Points on a hilly landscape, in no order, each with its height.
A ball rolls from a point to the lowest of its 3 nearest points, and stops where none of them is lower. Distance is the straight distance between rows; heights are no part of it.
(1471) height 285: [123  75 158 131 151 118  98 154 102 123 109 141 102 119 131 160 151 145
  85 154]
(2623) height 280: [202  93 124 160 191 111 146 112  99 108 105 152  84  88 165 167 126 111
 146 142]
(1312) height 529: [ 58 120 129  89 131 135 102 126  94 144 131 105 160 146 159  82 150 160
 156 139]
(924) height 310: [184 117  94 191 199 104 147 106  99 112  67 158  77  87 178 168  94 106
 136 140]
(1757) height 121: [155  51 141 145 162  66 105 135 104 117  82 126 108 121 146 166 101 140
  75 144]
(2596) height 254: [ 98  82 132  97 151 105 116 117 108 142  95 130 120  89 159 129  99 144
  96 137]
(1671) height 120: [133 112 104 161 156 109 140 102  76 134  86 156  87  90 179 151  91 126
 146 143]
(988) height 189: [145 120 110 160 151 146 169 115  99 121 102 158 109  87 175 122 133 118
 170 122]
(1305) height 77: [172 125  93 111 118 174 146 120 138 123 188 131 139 105 126  70 189 122
 209 156]
(2119) height 524: [ 41 140 138  97 132 121  78 147 105 137 127 126 146 146 137 138 123 150
  88 122]
(371) height 449: [ 55 126 131 104 119 117 106 107 123 157 101 123 117 147 126 144  80 138
  82  88]
(418) height 347: [172 138 129 165 105 141 166 145 166 109 152 134 131 125  92 112 165 115
 136 127]
(752) height 779: [ 32 130 113  98 134 145  99 130  69 129 130 136 144 128 168 107 138 152
 145 118]
(789) height 281: [186  77 111 160 229  90 115 120  78 115  93 135  82 100 164 168 106 109
 142 160]
(2614) height 298: [160 109 119 186 128 100 139 144 161 120 101 157  85 118 133 162 119 112
 104 126]
(1919) height 100: [ 79 107 140 135 155 113  91 138  78 148  89 160  88  90 151 167 119 129
  91 131]
(458) height 287: [101 116 116  96 159 173 119 132  72 107 139 129 155  99 180  88 191 154
 200 170]
(2412) height 350: [ 80 116 155 102 127 109  72 165 125 141 114 113 118 156  80 183 130 146
  55 124]
(489) height 172: [190 118 150 144  86  99 146 124 199 124 141  94 139 163 102 128 105 114
  93 117]
(2518) height 542: [ 80 191 146  87 124 144  91 149 125 137 169 107 163 186  84 126 121 131
 126 117]
(1929) height 251: [131  84 133  91  96 120 113 102 139 132 139  75 167 131  99  87 131 147
 116 133]
(597) height 614: [136 207 153 152 109 149 128 169 146 133 148 139 115 165  86 155 114 111
  99 111]
(2103) height 443: [127 120 156 142 119  90 110 151 171 134  91 137 100 149  83 177  87 133
  40 113]
(277) height 396: [117 116 158 131 137 133 113 157 122 122 127 131 102 124 107 160 155 115
 108 144]
(2217) height 108: [ 62 161  88 112 122 167 149  94  91 135 110 147 132 113 198  81 126 139
 186 117]
(2522) height 202: [142 110 144 112 111 154 119 138 132 120 170  94 157 128 114  90 185 126
 158 158]
(2046) height 391: [149 133 135 177 132 124 150 137 159 127 113 150 117 123 132 142 126 115
 116 122]
(1331) height 181: [159  73 121 132 212 122 103 120  61  97 112 140 109  90 163 159 158 122
 137 167]
(926) height 273: [164  99 100 100 125 138 155  83 100 129 134 126 136  87 158  71 150 143
 196 147]
(1674) height 258: [138 162 134 105  79 147 140 135 159 131 162 109 152 144  79  88 139 127
 140 108]
(95) height 368: [113 122 130 184 146 114 120 157 130 129  97 156  72 132 136 174 115 118
  82 109]
(33) height 343: [101 126 147 143 122 142 126 149 141 131 135 129 123 153 121 151 135 119
  90 132]
(911) height 250: [205 118  88 156 146 143 168 117 161 119 135 130 105  96 133 137 142 104
 149 132]
(2181) height 153: [114 114 101 177 166  73 131 122  77 147  56 170  66  94 177 169  58 133
  96 124]
(1748) height 72: [177  92 107 122 150 130 145 127 128 113 139 108 124 101 139 114 137 121
 156 145]
(431) height 247: [177  62 107 145 172  64 120  93  65 125  64 114  88  90 166 171  78 124
 122 158]
(2215) height 303: [147 155 104 193 144 148 170 150 150 107 117 180  97  98 150 144 131  99
 120 114]
(1451) height 712: [ 21 146 113  63 122 133  95 125 100 150 135 112 178 163 125 103 124 157
 131  99]
(1198) height 63: [ 65 143 118 146 151 162 128 137  81 112 117 164 111 100 177 125 152 116
 160 139]
(2638) height 236: [162 126 118 129  93 114 155 109 177 134 124 108 137 134 118 108 123 119
 118 128]
(1172) height 246: [116 117 113 118 122 144 137 123 121 122 138 134 128 117 136 113 147 128
 150 125]
(9) height 359: [131  69 110  85 176 137 120 102  49 108 135 119 165  99 176  77 171 148
 180 162]
(527) height 179: [143 103 120 153 173 141 128 130  97 114 115 149 102 105 155 149 138 126
 135 148]
(500) height 167: [196  92 128 149 141 142 156 115 130 111 141 127 126  98 128 128 158 115
 142 144]
(549) height 365: [133 124 165 116 117 138  97 149 145 136 151 109 144 152  87 122 148 132
 112 133]
(1579) height 79: [119 160 162  82  80 139 104 146 139 124 213  63 174 165  63  87 169 143
 151 134]
(1020) height 190: [166  63 123 129 166 117 114 141  91 114 123 122 117 105 127 137 148 132
 121 151]
(2075) height 371: [ 84 107 135 107 135 144  92 148  89 124 153 107 159 134 142  99 172 146
 141 156]
(862) height 228: [166  55 119 125 175  91 114  85  60 121  91 113 100  80 172 144 103 144
 143 167]
(320) height 717: [ 50 150 112  71 104 137 100 109 120 133 149  91 170 156 137  87 135 149
 145 131]
(2326) height 802: [ 39 127 114  82 146 131  98 148  51 136 117 144 140 100 204 111 154 146
 166 149]
(2479) height 175: [126  67 180 121 135  75  75 165 135 133 117 123  89 154  81 202 110 149
  27 116]
(728) height 200: [122 100 138 152 137  81 118 113 117 150  71 129  91 105 163 159  69 131
  80 129]
(2476) height 510: [ 85 235 128  93  87 177 117 113 154 143 182 115 178 183  91  99 117 125
 169 100]
(2604) height 243: [210  77 105 144 186 100 145 104  93 122  88 145 103  85 172 152 106 123
 149 153]
(1712) height 344: [154 126 136 162 118 104 131 127 179 137 100 138 113 128 115 140 102 112
  86 116]
(1099) height 213: [180 132 114 197 152  94 175 114 151 116  90 178  86 102 156 151 103  96
 111 117]
(2548) height 357: [210 104 114 190 189 119 151 139 147  98 117 172  92  99 139 155 138 101
 135 119]
(2035) height 88: [112 102 132 153 162 105 128 125  84 126  84 153 109 101 164 152 112 122
 115 149]
(850) height 372: [ 73 208  99 116  89 166 141 124 153 137 152 135 137 148 123 104 129 123
 161 107]
(1388) height 151: [154 144  60 117 128 182 171  88 118 138 145 161 139  83 181  75 146 135
 219 123]
(1249) height 389: [115 200 133 121  94 131 142 133 170 131 159 113 149 179  94 127 104 120
 111  86]
(2243) height 355: [117 165  93 110 107 180 148 120 118 127 155 132 153 116 145  76 154 131
 185 114]
(927) height 70: [146  54 145 140 124  43  88 105 132 131 106 104 112 136 123 156  78 140
  47 146]
(2521) height 265: [156  68 104  92 199 154 128 123  51  96 138 115 131  90 171 116 164 126
 192 176]
(1158) height 98: [163 128  92 120 125 157 156  91 127 136 156 139 143  94 138  78 166 135
 197 135]
(1521) height 469: [136 156 135 165 113  95 131 134 182 128 103 159 103 162 110 172  73 108
  59  94]
(653) height 466: [ 51 118 141  64 109 108 107 107 128 139 103 113 147 170 107 150  82 142
  81 112]
(642) height 142: [117 156 129 125 107  96 130 119 170 141 106 136 137 184  78 147  69 129
  88  93]
(1083) height 109: [164 115 100  92 142 183 132 135  95 119 169 143 133  89 144  85 185 135
 225 162]
(429) height 314: [171  84 127 182 182 113 126 139 111 105 104 164  92  96 146 178 123 111
 116 145]
(2210) height 292: [ 64 170 103 101 101 166 127 119 120 139 137 127 155 149 156  91 142 148
 166 106]
(766) height 150: [139  89 140 157 129  73 116 128 137 128  88 124 106 137 130 150 100 129
  58 128]
(902) height 360: [114 120 115 198 178 111 126 151  92 115  70 183  51  89 156 196 115 116
 102 133]
(312) height 388: [149 191 121 100  64 149 133 125 189 142 175  86 159 168  72  92 119 123
 154  96]
(1427) height 279: [ 83 100 148  81 120 111  99 132 113 134 134  99 151 147  96 126 127 148
  88 140]
(2500) height 226: [ 75 110 148 118 139  93  89 153 136 139 104 130  98 158  87 201 110 133
  49 105]
(559) height 178: [177 112  83  98 136 171 136 106  82 127 154 134 135  79 162  96 155 142
 219 169]
(311) height 364: [ 96 206 147  88  99 140 116 136 147 155 191  99 181 185  67 109 119 132
 157  93]
(2262) height 406: [113 122 147 105 109 121 116 148 118 129 164  82 180 153  90 111 166 146
 115 150]
(408) height 131: [ 94  87 156 113 123  90  96 126 143 141 101 105 124 144 109 169  85 156
  49 115]
(1578) height 487: [ 61 127 130  75 114 117 102  98 135 150 127 111 175 161 114 123 106 151
 105 114]
(2305) height 324: [ 73 175 136 129 121 138 113 153 121 120 133 142 123 156  99 146 136 126
 112 115]
(1297) height 198: [175  90 100 133 192 108 122  96  70 124 102 131 104  92 181 137 108 145
 158 154]
(2469) height 149: [146 141 120 127 123 164 148 135 118 120 165 122 145 112 121  97 181 127
 163 145]
(117) height 319: [ 93 141 148 107 128 109 112 138 138 143 121 120 141 154  90 166 110 148
  74 106]
(1435) height 218: [184 119 101 145 124 138 174 109 136 122 132 130 124  91 135 110 155 109
 158 131]
(2056) height 299: [113 124 118 127 126 135 146 105 131 134 113 128 142 109 145 122 127 133
 132 128]
(1943) height 99: [160 159 120 134  82 175 142 129 159 133 167 113 137 128 109 106 174 126
 168 137]
(188) height 321: [183  85 143 155 108  87 132 131 167 114 113 107 124 124 103 138 110 115
  79 148]
(190) height 559: [120 235 150 103  88 152 130 149 161 143 191 112 162 202  62 116 129 128
 155  98]
(1836) height 69: [ 76 153 142 100  99 144 103 134 128 120 147 115 152 156 118 119 148 137
 111 124]
(1060) height 417: [141 190 159 158 111 122 132 160 177 127 136 149 120 176  75 170  86 108
  75  82]
(417) height 320: [ 88 109 147 149 151 115  98 156 115 143 105 175  70 126 126 199 114 128
  66 109]
(1524) height 744: [115  73 111  71 135 117 116  92  40 126 122  82 158  99 197 102 139 167
 170 163]
(2115) height 294: [113  67 141 120 162 129 115 127  89 137 119 137 135 111 151 124 149 143
 116 164]
(1690) height 575: [ 61 134 134  69 121 123  94 124 105 144 144  89 191 154 126  99 144 152
 134 129]
(2388) height 591: [170 176 147 167  99 116 154 148 192 121 138 147 125 164  95 159 107  92
  90 103]
(89) height 162: [ 74 131 105 101 138 154 123  95  76 136 121 139 158 115 174  85 146 145
 181 134]
(1723) height 442: [168  93 176 152 125  86 118 156 169 130 129 111  89 149  89 179 115 123
  49 131]
(271) height 59: [ 87  86 147  68 110  87  81 116 123 137 153  63 182 155 101 111 124 153
  91 143]
(1701) height 332: [ 90 182 105 117  91 180 148 104 145 136 150 129 146 128 140  76 133 133
 193  98]
(693) height 719: [ 57 170 148  63 108 127  63 160 105 138 183 104 184 181  90 122 150 157
 135 119]
(267) height 681: [169 165 151 153  87 108 157 121 217 115 117 119 127 175  90 152  73 103
  77  92]
(1468) height 436: [ 98 171 130 107 108 163 108 147 128 134 178 103 167 138  99  83 175 153
 162 145]
(2244) height 241: [ 80 112 122  98 148 150 123 128  79 120 133 138 157 106 177 100 169 131
 148 152]
(1984) height 41: [158 168 102 117  94 188 138 141 148 139 208 115 150 121 107  78 199 122
 188 150]
(2512) height 540: [ 59 136 164  85 129 122  78 173 110 137 138 119 138 172  69 154 133 149
  95 123]
(345) height 356: [ 95 171 106 130 105 175 134 139 149 120 158 135 143 130 135  83 160 121
 176 123]
(278) height 291: [138  91 109 117 170 134 139 106  85 119 125 124 136  94 171 110 152 137
 174 149]
(1241) height 306: [ 99 146 108 106 135 174 119 139  96 117 166 140 136 113 163  96 193 136
 194 142]
(2575) height 219: [160  72 159 107 111  83 117 111 141 127 125  79 150 138 113 130  98 146
  80 144]
(2306) height 68: [111 137 107 115 144 171 140 111  81 128 112 149 131  87 192  99 140 138
 198 129]
(374) height 352: [245 106  88 189 150 105 182 126 187 104 125 160  88 120 134 128 125  96
 131 131]
(2234) height 474: [215 132 162 173 100 117 148 166 181 114 150 130 108 143  86 156 140 107
 109 144]
(1043) height 387: [ 94 189 119 118  98 177 114 146 141 143 182 115 153 143 112  99 174 129
 168 109]
(47) height 270: [176  58 143 152 121  80 129 104 161 132 111 107 125 118 131 129 105 134
  89 141]
(1382) height 192: [135  80 121 124 137 101 135  99  95 139 104 116 126  98 158 127 115 128
 131 147]
(2203) height 271: [108  77 162 145 141  92  86 156 123 148  90 157  74 131 112 184 101 139
  48 124]
(2317) height 288: [193 167 159 139  82 140 152 149 196 127 168 104 135 162  72 125 121 105
 129 108]
(1295) height 145: [144  80 165 111 134  98 113 142 135 131 127 101 139 130 101 143 134 137
  74 133]
(638) height 422: [108 153 123  98  88 159 129 115 132 122 153 113 175 120 129  68 165 142
 172 125]
(1378) height 225: [151  91 115 107 173 155 136 140  82 111 137 129 113  95 141 118 182 118
 172 168]
(1063) height 322: [224 110 100 162 180 127 165 117 132 102 115 159  90  98 146 150 142  94
 167 143]
(2555) height 94: [130  61 147 107 125 103 116 100 102 135 103  99 152 109 161 110 127 146
 126 149]
(2461) height 74: [104 186 175 119 125 121 110 175 149 128 140 138 112 189  61 180 106 110
  79  90]
(1086) height 847: [ 83  86 105 104 172 152 103 134  36 106 117 144 121  85 192 131 154 143
 173 179]
(485) height 395: [167 154 132 197 143 128 167 138 187 109 109 167  87 122 124 166 125  96
 101 112]
(2436) height 570: [165 144 102  83  52 156 133  96 185 148 185  85 169 136 104  61 134 139
 171 137]
(759) height 699: [142 164 166 126  89 130 116 165 150 109 181 108 137 166  72 134 127 108
 114 121]
(2179) height 56: [225 102  96 165 118 114 170 111 176 122 120 127 129 136 129 108 133 100
 140 140]
(1907) height 269: [104 195 116 152 126 181 148 149 127 111 145 169 105 123 125 123 159 107
 156 121]
(105) height 199: [133 119 106 149 165 170 132 133  96 111 137 162 113 100 155 118 161 112
 163 161]
(2220) height 262: [110 108 159  98 111 120  98 145 144 140 133  88 142 153  93 127 133 137
  90 134]
(1889) height 612: [157 184 164 128  94 134 131 165 164 127 154 116 130 186  58 165 108 108
 105  99]
(1997) height 416: [135 172 135 103  84 136 114 128 156 146 186  78 179 175  71  99 122 115
 157 115]
(1035) height 101: [106 221 117 107  85 134 142 103 170 146 184 128 188 189  50 114  85 127
 153  82]
(803) height 721: [ 42 144 140  50 111 113  75 125 114 149 157  84 201 170  96 116 135 166
 116 121]
(2291) height 277: [145 100 125 137 134 126 141 109 121 125 110 116 132 104 154 104 121 130
 124 139]
(42) height 210: [125  63 117 125 167 111 113 116  61 121 104 128 124  90 166 128 142 139
 156 175]
(193) height 93: [ 75 162  96 117 131 174 129 122 105 116 127 152 144 102 182  93 156 139
 170 126]
(564) height 119: [124 140 108 208 154 101 155 102 113 125  73 176  81  90 191 160  88 119
 125 108]
(896) height 307: [146 160  88 151 125 168 182  98 116 129 109 170 112  97 184  96 117 123
 205 118]
(1944) height 146: [121  98 105 129 179 122 134 121  48 115  89 150 108  92 189 131 119 139
 155 170]
(2125) height 458: [130 112 118 101 102 142 146 112 146 136 154 109 169 117 137  68 139 147
 160 133]
(84) height 448: [193  73 134 149 156  96 126 127 130  96 104 133  98 108 136 145 114 118
 101 144]
(863) height 53: [137 126  96 106 123 164 154 104  95 137 145 131 149  88 168  68 153 149
 196 135]
(469) height 431: [ 68 118 141 125 147 116 101 137 118 146  92 136 109 141 131 167 111 133
  89 107]
(1981) height 392: [219 120 109 188 171 136 162 156 157 101 143 166  95 116 122 159 158  88
 138 137]
(1689) height 92: [187 120 128 129  69 104 155 120 201 145 146  98 138 150  95 110 109 106
 125 121]
(163) height 231: [ 77 130 153  86 115  83 107 122 135 151 112 137 124 187  81 192  78 142
  63  96]
(699) height 384: [ 45 115 124 114 138 113 114 125  77 134  99 133 133 102 188 122 121 147
 129 140]
(1545) height 323: [144 103 160 162 132 109 102 153 135 126 104 147  85 139 113 187 120 126
  57 132]
(1126) height 217: [ 77 158 138 104 109 157 108 123 130 136 141 115 159 149 125 104 131 157
 134 117]
(1503) height 156: [172 137  96 156 149 154 164 121 140 114 131 161  98  98 146 117 154 104
 170 139]
(2414) height 295: [111 157  92 151 121 152 159 104 127 128 100 160 109  95 186 115 105 121
 157 104]
(2256) height 438: [ 98 156 146  89 108 120 108 108 146 145 139 110 168 194  72 149  98 148
 109  90]
(1945) height 854: [ 89 104 133 122 189 135  99 145  53 110 105 154 110  92 189 150 152 125
 144 163]
(342) height 286: [102 160 111 137 110 138 151 103 142 141 117 139 128 123 141 113 112 112
 136  97]
(2108) height 275: [203  98 128 146 118 111 160 128 182 120 128 126 114 116 113 128 135 108
 122 147]
(1177) height 201: [135 103 144 169 133  68 114 138 155 139  93 134  85 130 134 165  96 119
  61 122]
(1244) height 444: [ 48 119 145  98 142 121  95 152  76 135 115 141 123 117 163 141 142 145
 115 143]
(1406) height 49: [116 110 139 108 111  90 113 101 169 152 103 103 159 178  99 149  79 134
  70 107]
(2432) height 374: [101 112 159 136 139 116 120 160 115 135 111 147 115 126 122 166 128 128
  83 134]
(1138) height 234: [111  96 113 111 132 130 120 105  78 144 119 123 137  93 182  93 128 142
 162 148]
(2107) height 244: [185 157 153 134  88 149 129 165 181 126 195  92 129 152  80 104 142 108
 150 139]
(4) height 44: [112  97 142 113 110 107 127 110 152 127 108  96 163 145 125 127 107 138
  99 112]
(2517) height 370: [103 159 137 144 117 165 131 155 133 130 125 146 127 148 113 140 153 124
 117 127]
(1095) height 441: [186 105 131 175 173 130 127 157 152  95 131 145  97 111 115 163 138  91
 109 149]
(931) height 339: [130 137 113 126  91 141 135 114 154 126 135 117 158 125 138 101 135 132
 151 117]
(2021) height 345: [129 158 118 181 131 124 173 104 133 116 105 160 100 108 158 145 106 105
 124  98]
(2213) height 531: [201 128 164 160 104  95 143 164 174 122 135 114 110 159  71 142 119  99
  74 117]
(1228) height 390: [159 167  93 195 132 126 183 109 164 110  90 186  82 108 181 143 107 108
 148  94]
(872) height 233: [165 152 136 151  86 152 155 119 184 123 158 122 122 133 105  94 145 115
 148 117]
(1803) height 237: [104 151 125  84  87 130 114 101 148 146 171  81 195 165  94  73 124 146
 150 116]
(2359) height 232: [173 130 115 177 149 123 176 120 146 121 109 157  98  93 140 125 123  98
 145 119]
(2196) height 342: [148  93 129 193 158 109 130 127 110 126  85 158  73  81 146 159 100 114
 100 122]
(1714) height 749: [ 30 164 124  91 121 150  95 147  93 128 143 120 161 158 140 106 150 150
 136 123]
(181) height 263: [112  94 122 158 191  99 102 119  51 138  69 161  73  78 183 179  96 137
 135 151]
(1884) height 340: [ 74 134 129  81 119 152 100 115 100 129 133 110 156 133 137 107 145 148
 136 117]
(2090) height 248: [ 74 132 137 113 125 146 124 141 120 128 137 135 125 151 125 134 141 121
 115 117]
(395) height 375: [218 114 141 176 118  88 167 127 208 116 122 124 115 127 106 115 117 111
  93 137]
(609) height 844: [ 53 121 110 110 183 139 105 118  39 120 100 154 116  98 203 142 139 148
 155 154]
(521) height 825: [ 73 104 111  83 155 125 115 113  35 126 105 139 139  88 208 103 142 161
 164 152]
(2059) height 148: [ 85 149 109 124 122 155 134  90 103 138 118 136 136 120 170  95 109 133
 161 119]
(538) height 539: [133 116 184 112 118 107 100 171 157 127 127 112 115 164  72 164 116 130
  69 115]
(2124) height 138: [100  92 128 155 159  78 103 140  80 152  75 167  76 106 156 196  89 128
  64 133]
(1571) height 272: [118 168 102 182 128 173 179 121 156 130 105 178 106 102 162 117 136 117
 149  94]
(1125) height 171: [131  77 163  79 115 107  91 127 131 134 138  76 165 142 100 102 130 151
  92 148]
(1424) height 358: [226  98 100 160 157 117 160 104 141 111 102 150 100  85 150 143 118 100
 163 138]
(1942) height 397: [ 96 117 138  95 102 136 116 108 117 136 149  85 167 135 124  89 121 150
 132 124]
(197) height 177: [179 161 108 180 165 179 174 127 144  96 118 170  97  99 151 150 156  94
 175 122]
(257) height 618: [ 46 198 121  72 117 148  84 140 121 137 167 121 181 176 108 116 135 133
 140 106]
(2023) height 757: [143 179 152 143 103 151 131 173 159 120 176 120 129 166  80 123 138 109
 132 108]
(709) height 82: [ 96 120  96 122 149 139 131 100  73 132 106 151 127  97 200 118 117 142
 156 148]
(11) height 139: [147 146  83 145 127 166 163 110 123 128 138 145 107  97 150 102 157 127
 175 133]
(339) height 485: [157  93  82  81 164 150 122 106  41 107 121 119 152  83 199  84 139 161
 217 170]
(1007) height 326: [ 84 107 127 108 139 121 112 109  90 150  99 116 142 124 161 113 107 144
 126 121]
(1340) height 62: [ 81 118 121 162 146 111 122 133  86 142  83 158  93 106 180 158 111 121
 110 129]
(780) height 380: [126 149 161 103  89 122 127 127 169 126 137 105 140 164  88 143 112 134
  91 102]
(1478) height 550: [153 177 129 173 116 118 183 125 191 128 104 160 107 134 114 138 100 105
  91  97]
(109) height 133: [140  71 126 127 181 124 109 139  82 108 107 137  92  94 151 154 134 129
 127 161]
(2636) height 594: [110  75 134  69 131 132 108 126  83 131 129  82 168 113 161  84 164 154
 164 164]
(2488) height 453: [ 96 173 132  78 108 125  89 135 132 144 177  83 186 184  58 109 132 138
 143 107]
(910) height 43: [ 88 135 115 146 150 138 136 121  80 117  82 161 105 110 194 129 114 125
 155 131]
(2224) height 147: [103 145 144 114 115  88 111 122 169 140 105 128 129 175  77 172  55 134
  66  96]
(551) height 249: [136  76 122 142 169  88 115 111  54 134  68 141 102  77 183 154 105 148
 123 165]
(1755) height 468: [128 163 143 158 114 133 142 165 160 114 120 147  86 134 107 167 131 105
  97 107]
(1460) height 386: [160 168 108 156  90 138 170  99 174 131 114 140 123 117 135 108 107 107
 122  91]
(464) height 493: [200 116 156 191 136 112 143 159 178 111 124 146  99 126  96 158 132 116
  79 119]
(2441) height 102: [114 141 132 107  79 130 138  98 159 136 138 100 160 167  87 102 127 144
 138 115]
(2126) height 97: [184 115 124 199 136  94 175 113 163 118  86 158  90  95 157 141  95 117
 106 124]
(1342) height 367: [ 98 186  89 140 113 204 167 113 126 132 151 165 130 104 155  82 174 121
 194 100]
(135) height 259: [138 141 150 104  85 130 125 137 151 144 173  75 165 147  85 106 146 140
 132 144]
(1840) height 278: [127 142 131 137 101 122 149 136 154 135 120 122 124 134 120 129 118 134
 126 103]
(1813) height 353: [160 165 137 118  65 115 143 118 187 139 158  98 150 174  79 114 105 118
 115  93]
(1793) height 42: [132 169 131 165 104 152 153 131 160 128 142 132 123 137 116 128 118  92
 123  98]
(1258) height 682: [ 69 123 158  61 134 112  61 167 110 144 157  95 158 180  72 145 137 162
  93 145]
(1074) height 543: [ 86 153 169  85 117 121  91 160 135 146 160  97 149 185  63 139 127 149
 109 119]
(2590) height 268: [125  88 147 119 147 152 119 142 110 124 143 107 136 117 126 116 160 139
 130 146]
(240) height 383: [214  95 129 164 154 104 155 126 160 104 114 149 100 111 136 128 122 102
 110 142]
(1806) height 437: [101 102 135  75 101 107 121 103 118 146 135  71 181 128 136  85 134 153
 136 134]
(749) height 627: [121 163 167 106 108 123  94 164 142 134 152 105 123 174  60 149 119 136
  94 126]
(2327) height 341: [115 189 119  91  80 146 126 105 170 150 177  96 180 174  80  82 123 128
 160 107]
(570) height 408: [ 91 149 146 142 136 124 123 140 143 127  97 154 105 126 115 168 117 126
  88  97]
(2376) height 373: [ 92 185  80 129 122 174 167  99 125 133 130 163 133 107 168  92 138 125
 196 102]
(128) height 176: [199 121 110 146 161 167 155 123 138 100 157 145 112  95 132 103 166  92
 180 144]
(1107) height 480: [146 187 127 107  54 170 141 127 163 149 197  99 164 145  89  77 142 133
 189 111]
(804) height 222: [121 174 117 165 108 148 162 128 153 129 125 160 116 129 134 131 135 125
 139  97]
(1842) height 592: [180 159 166 168  97 106 129 169 181 125 144 128 105 182  76 169  98 106
  76 119]
(48) height 253: [125 182 132 129  98 117 135 113 173 141 131 116 142 171  83 123  87 103
  93  92]
(2541) height 467: [168 108 160 143 130 136 130 145 156 123 147 119 117 119  97 137 145 118
 111 133]
(1253) height 242: [ 96 169 116  90  93 156 123  87 144 134 156  99 181 154  96  94 121 149
 153 108]
(1470) height 180: [198 137 150 142  79 125 135 136 191 134 166  93 141 148  85 113 140 123
 141 139]
(363) height 185: [132  56 158 112 160  86 103 135 104 115  95 119 124 106 138 137 128 146
  89 151]
(214) height 766: [101 206 160 118 111 146 120 167 145 126 165 135 136 188  64 144 107 110
 126 113]
(1586) height 184: [148 109 126 129 132 151 139 129 127 111 142 117 141 110 121 102 171 126
 153 149]
(1336) height 394: [183 122 139 170 130 116 145 145 158 116 130 144 113 133  93 147 150 102
 107 132]
(2230) height 193: [203 138  79 128 148 171 159 137 123 113 155 148 123  89 151 105 157 107
 218 142]
(1598) height 235: [102 133 124 130 124 104 141 107 133 133  97 134 102 113 148 148 100 124
  97 125]
(1223) height 252: [164 125 168 133 101 100 123 157 175 123 150  89 152 161  74 125 119 126
  96 132]
(121) height 318: [184 106 104 130 136 145 168  98 122 134 117 134 130  90 161 105 131 120
 184 136]
(2092) height 523: [160 113 148 142 110  66 129 133 195 115  98 110 121 154  92 156  80 115
  43 108]
(843) height 311: [150 139 155 102  71 114 123 132 164 145 154  72 147 167  67 122 122 141
 112 124]
(2022) height 429: [ 71 129 168  69 116 120  88 134 136 134 144  95 172 180  88 117 110 151
  93 119]
(1311) height 369: [135 157 111 210 187 135 154 158 108 115 106 198  51  94 162 168 147 103
 120 124]
(785) height 423: [132 183  95 117  86 175 142 107 168 148 154 122 158 134 108  82 137 131
 164 106]
(2257) height 46: [129  69 166 118 124  81 107 144 132 132 108 115 116 135  93 168 119 142
  56 138]
(2016) height 76: [145  65 127 143 165 100 117 121 104 128  84 131  88  96 156 164 106 125
 105 150]
(2507) height 209: [118 147  89 161 166 151 158 128 101 131  98 186  91  94 168 149 124 107
 154 129]
(2491) height 393: [169  92  97 146 139 107 161  98 142 124 110 144 125 114 154 118 120 123
 142 133]
(1140) height 80: [141 128  99 171 153 116 158 120 124 116  72 160 105  85 168 143  82 121
 128 124]
(220) height 399: [ 82 144 150 123 122 131 111 163 137 137 125 133 113 153 101 171 126 136
  86 115]
(2390) height 609: [ 89 114 157  73 110 131  90 145 105 130 169  73 185 148  95 100 176 137
 146 149]

Call two points neighbours if one is among the 3 nearest of the other. Go from one point of each pair to the other, from neighbour to neighbour, staying as low as possible. Name the highest point that can't be avoided.
(271) / (2179) | (911)
(2461) / (1793) | (1521)
(109) / (4) | (2575)
(1035) / (1689) | (2327)
(2126) / (1748) | (2359)
(2306) / (910) | (709)
(910) / (1140) | (1671)
(863) / (1984) | (1158)
(2257) / (2016) | (1757)
(2306) / (2016) | (2035)
(1689) / (1793) | (1840)
(1579) / (2441) | (135)

Where does a ball stop that starts at each point below?
(653) | (4)
(9) | (863)
(277) | (2016)
(128) | (863)
(1451) | (1836)
(371) | (4)
(220) | (4)
(2056) | (1984)
(2256) | (4)
(2512) | (2257)
(1424) | (863)
(1981) | (910)
(2548) | (910)
(2125) | (1984)
(429) | (910)
